Each row is a point on a tangle of strands that fork, close into loops and nearly touch. The rows are in no order.
Points whose rows are less than 112 apart are linked; no others are. Some points are linked to none.
q481: [ 10 -12   8 -11  18  39   6 -14  22  33  -4  75  -8 -15 -30  24  11 -16
  55   0 -32]
q835: [ 42 -45 -69  29   5   7 -42 -10 -17   8 -37  49 -26 -10  13   5 -14   7
  12  25  22]
q355: [-21 -45  -7  -1  12 -23 -28 -12 -65   3  19  52 -10   9  24 -22   2  -4
  20  31 -24]
q402: [ 21 -11 -15   9 -10 -16 -30  27  24 -20  18  18  22  29  55 -40 -40 -15
  -7  13  18]
q237: [  1  19  70 -31  25   3 -46  -4 -15  36   4 -14   1   2 -15   6  -6  -7
  26  30   1]
q410: [ -9   6  62 -14  20  22 -17  18  -3  21  40 -62  31 -10 -15 -14  12  -9
  -2   9 -14]
q227: [ -5  18  20 -20  21  17  11  29 -16   0 -20   4  -9  57 -16  10 -10  -2
   2  51 -46]
q790: [-29  11  14  24  51 -14 -29 -24  24  60 -53   8 -35 -27 -26  32  50   8
  32 -24  21]
q73: [-27   6  22  25 -17 -47 -18 -41 -64 -43 -30  -6  19  10 -36  30  21  -6
  18  19  -6]
q321: [-30  63   0  -3 -12  56  18 -13  31  27  51 -83 -12  -7  21  40  -4  -9
  -6  19   0]
q615: [ 12 -17   4 -33  10  26  17  61  52 -41   1   4  -8  -8  34  -2 -54   6
 -48  21  11]
q69: [ 45 -54 -22 -36  -2  -7 -19  34  29 -34   3 -17  18  20  11   4  31  55
 -30  -6  49]
q39: [ -6  23  37  18 -31   2  39 -14 -18   0 -21   2 -48 -13 -56  33   7 -16
  34   8  22]
q387: [ 25  -2  -3   4 -53  11  45  44 -39  12  18 -15  24  -1   7 -43   2  -2
 -23 -14  28]
q77: [ 40  21 -13  -7  29  26 -17 -53  36  21 -11   9 -38  41  15   2 -22 -42
   1  45  13]
q304: [ 48 -37  12  -2   8  51  31  -4  21  12 -16  26 -28 -32   0 -22 -12  12
  30  27  28]
q679: [ 48 -20 -73 -19 -47   1  -5  59   8 -13  35 -37  18   8  29 -16 -44  30
 -14   4  21]
q62: [-20  12   5 -25  32  -4  -1  33  33  56  27   6  26  14  -9 -26  40  11
   7 -44 -62]
q990: [  4 -16  56  25 -16  -8   1  17  15  -8 -17 -38  23  -6 -15 -12  39   8
  39   2  36]
q986: [ 12  -6  16  19  15  43  16  -7  31 -14  36 -35 -25  -8 -15   4 -19 -27
   7  41 -17]
q115: [ 25  -4   5  14 -34  -4  16  11  32 -48  31 -40  58  18  22 -11  27  24
 -16 -30  27]
q657: [ 50 -27 -37   9 -32 -41 -36   5   6 -34 -27 -63   5   1  14 -25 -46  37
  10  35   8]
q678: [-66  22  34   4  22 -65 -13 -25 -36 -14 -34  -8 -15  -5 -42  14  15  -3
   4 -19 -28]
q309: [ 19 -33 -14  -3   6  17 -17  53  61 -21  34  38  -4   3  44  -1 -28 -32
 -42   1   7]
q733: [-34  11  32  12  29  -3  -5 -27 -22 -21 -47  60  39  -5 -12  40   4  19
  35 -29 -11]
q802: [-16  15  34 -24 -17  -2  18   9 -57   8   5 -19  -6   0   0 -33   2 -22
 -33 -14   4]
q345: [ 47  12  -9  14 -24   4  12  21   3 -32  16   7 -10  19 -22  38 -21 -39
 -60  -5  34]
q548: [-10 -44  34  -7  -1 -15 -19   0 -67 -23 -51  30  51 -40  12  -6  16  16
  -4 -10  27]
q895: [-17  63 -12  18   8 -45  -2  20  -4  55 -45  -9   1 -15 -44  -3  20   0
  22 -30  -4]
q646: [ 21  -7 -44 -13 -56  21  42  41   9  -7  52  -2  22  13  36 -34 -16  11
 -22 -21  12]
q612: [-80 -35  23  12  30   3 -26 -40 -57 -32 -30  18  48 -19  13  33  -1  20
  23 -20 -21]
q324: [-31 -10 -31 -15 -13  -6   5 -59 -30   3   6  57 -12  10 -22  42  14  19
  59 -25 -21]
q916: [-51  33  10 -17  47 -66 -19 -22  16  19  -2   6 -34   0 -35  -3   0   3
   4 -24 -41]
q422: [ 17 -42  13 -27   6  24  31  -6  42   6  26   4 -25   9  19 -31  18  21
   8  -4  16]
q370: [ 25 -34 -11  -5 -21  16  37  34  37 -63  -1 -20  16  20   2  13  31  35
 -34 -17  26]
q358: [-45  47 -43  -4  23 -67   1 -11   7  56 -23   2 -27 -26 -47 -11 -20   6
  31  -7 -32]
q186: [ 33  -7  23  19  -8 -12  13  11  18 -56  -6 -28  85  20  -3 -19  20  13
   2  -1 -26]
q114: [ -8  44   0  48  16   8   2 -28  51  -8  20 -13 -31  18  16   9 -11 -59
 -36 -14 -21]
q758: [ 53 -36 -58   8  28  -5 -44  17  52 -33  27  23 -19  -1   8  11 -32  -2
 -41   4  -7]
q709: [ 42  -8 -16  42 -10 -16  -7  13 -31 -31 -17  31 -13 -12  -8  -9 -26 -30
 -44   5  28]
q726: [ 40 -37 -56 -18 -20 -24 -22  36 -26  -6  35   4   5  -9  -5 -29 -40  31
  -4   5 -13]
q677: [-44 -48  14  21  19  -5 -13  -6 -32  17 -12  19 -34  13   4  -7  43 -10
  22  27 -15]
q76: [ -5  46  27 -15 -26 -11  10  -9 -15  42  -1  -7 -41   9 -21  -9  -2 -32
 -35 -27  33]
q336: [-31  17  48  -9  35   8   2 -15  20  16 -23  50  -1 -43 -40  36  -7  -5
  43 -12 -28]
q685: [ -9  39 -29  15  -5  10 -18 -27  40 -25  66   0   4  16  68  24 -16 -42
 -41   0  -2]
q964: [-27  11  -3   4 -13 -14   8  13 -30   5  30 -26 -10  57 -15 -13   5 -12
  15  24 -51]
q661: [ 37 -32   9  -6  -3  15  24  29  27 -27 -25  -8 -16 -33   6 -30 -54  23
  -5  24  11]
q182: [ 25  13   7  28  30   4 -22 -65  18  30 -11  21 -12 -14   5 -22 -10 -28
  38   7  -7]
q625: [  4  32  32  -6 -33   3  19  -6  15 -15  50 -14  -7  10   1  26  14 -31
 -50 -36  31]
q11: [-21  56 -10 -37 -37  49  41   8  25  -4  37 -29   4  24  45  31 -12  16
 -23  13  23]
q274: [-21  25   6  11   7 -20  51 -32  26  20 -35 -46 -49 -14 -32 -26  27  24
  28 -19  -3]
q119: [ 10   1  27  27 -23  16  25  14  26  18   6  -8  -2   6 -45  24  33  -8
  39  -5  21]
q684: [-91   8  -6 -21   1 -13  -7 -30 -55  55 -21   4  -4 -34   0  34  -2  28
  54 -23  11]
q468: [-37  48   3  -7  16   9  12  27  21  12  19 -25  25  35  10 -12  31   5
 -30 -44 -52]
q295: [-28 -32  16 -20 -26  15  16  38  14 -44  60 -38  21  -5  40  -5  -3  -6
 -24  23  -1]
q286: [-39  -9  16   7  26  23   1 -64 -52   9 -24  39 -35 -36   4  34 -19  -7
  13  -5  11]
q332: [ -4  27  21  32  11 -10   1   1 -28 -16 -64  30  53  12 -15 -10  23  13
  29 -10 -31]
q623: [ 47 -45 -73  13   5  -7 -51  51  30  -2 -14  43 -33  -3  13   7 -31   1
   1  16 -13]
q283: [ 10 -29 -20   2 -19 -25 -11 -10 -14  28  18  30 -17  10  42 -40 -25 -16
  22  27  14]
q807: [  1 -39 -10   3  17  11  18  24 -14  -7 -33  26 -37  50   4  11  16  -7
  -3  63 -16]
q818: [  3  40   8 -12   0  13 -14   5  15  63  10   8  -9  15 -13  -1  10 -55
  -4 -23  -9]
q701: [ -9 -25  32 -13  13  12  18  24  19   8  24  21   9   5   2 -44  24  12
  17 -13 -34]
q368: [ 15 -35  -3  -9  23   6 -18 -62 -50  -8 -29  11 -31 -34   6   5 -28  30
   7  29  37]
q729: [ 26  -4 -57  -6   4  32   2  -4   4  27  10   7 -30  34  46 -14   1 -22
 -65  -2  15]
q928: [-32 -24  48 -36   0  -5   0   3 -84  12 -18   2  17 -10 -17 -26  34  23
  -3 -10   1]
q101: [ 22  20  -8  -4  -5  27  11 -41 -49  24 -34  54 -27 -17  -8  19 -35 -33
  -6  11  13]
q804: [ 33 -34  24  -8 -13 -30 -20  45 -35 -35 -54  29  62 -13  23 -23  -2  11
 -11   7   8]
q331: [ 40 -44 -21  23  -4 -14 -43 -24   0 -25  44 -22  -7   8   2   1  -6  -5
  -7  21  40]
q249: [  2  23  39   3  12 -34  -4   1 -12 -31 -21  -5  58  16 -36 -20  24   8
  -5 -29 -49]
q437: [ 38 -10 -23  -3 -20 -42 -36  49 -36 -25 -54  32   8 -17   2  -7 -36  -1
 -32   4  19]
q555: [-23  17   4   5  52  -2 -37 -42  19  53 -36  25 -15   7   8  -4  21   6
  42  -1 -14]
q178: [ 22 -15 -61  17 -13  15 -16 -28  22 -21  72 -33 -12  -6  43  16 -28 -17
 -42   9  24]
q750: [ -2  37 -48 -13 -15  40  46   4  48 -31  22   1   4  34  55  21   0  28
 -43  -8  -5]
q258: [ 30 -44   6   4 -11 -23 -41 -24 -37 -31  -9  -6   5 -17 -14   9   0  23
   9  37  60]
q99: [ -1  71 -25  -4  19 -10  -3  35  32  84 -26 -30  -3 -16 -29  -6  10 -27
  -7 -14   7]
q135: [-27  21  10 -12   2   4  39 -21 -27  22 -33 -14 -35  -1 -45  10  20  28
  34   0 -22]
q15: [-36  27 -20  -9 -21   9  12 -44 -37  47 -20  18 -15 -10 -32  30   2  29
  78  -9  -4]
q870: [-34  48  -1  -6 -10  34  11  22  51  43  66 -65  17 -18  -9  17  11   3
  16 -24 -17]
q382: [ 34 -45  -4  -3  -7 -47 -15  38  10 -60 -25 -21  84 -14  13 -39  -6  18
 -14  11 -34]
q88: [-19  23 -17  -9  -5   7  38  18   5 -37  12  -9  19  52  31  -1   8  -4
 -55 -11 -28]
q230: [-35  23  23   2 -10  39  17   7  19 -46  70 -44  34 -40  52  16 -10  -2
 -13  10  -9]
q197: [ 22 -11   9   3   0 -17  22 -30  -3 -52   4  19 -10  15 -28  11   9  15
 -12  -7  -9]
q251: [-11  -7  43   8   0  -9  43  -9  23 -20 -32 -56   4  -8 -22 -25  48  13
  -4 -20  -7]
q305: [ 50  -3 -36  26 -18  29  -4 -17 -24  26 -11  26 -29   1  15 -20  -9 -55
 -40   9  22]
q323: [-61  11 -15  -9  23 -33 -26 -17  -3  61 -39  11 -12 -48 -39  63  14   9
  45 -26  34]
q519: [  2  17  20   1 -14  38  20  -9  17   6  69 -47  37 -30   1 -17  -3  11
   9 -32 -11]

A piece is all that can be reached along the links. How many separate loops has the piece of each point below (a circle has one, a figure eight two, a Y none), and how many tips (points with one link)?
q186: loops 1, tips 7
q304: loops 0, tips 4
q990: loops 1, tips 2

A fork is a point with three links, a tip a point with one. Leave the first point through the second and follow the links. Name the first fork or tip that comes.
q321; q11: q309
q701; q62: q519
q114; q685: q305
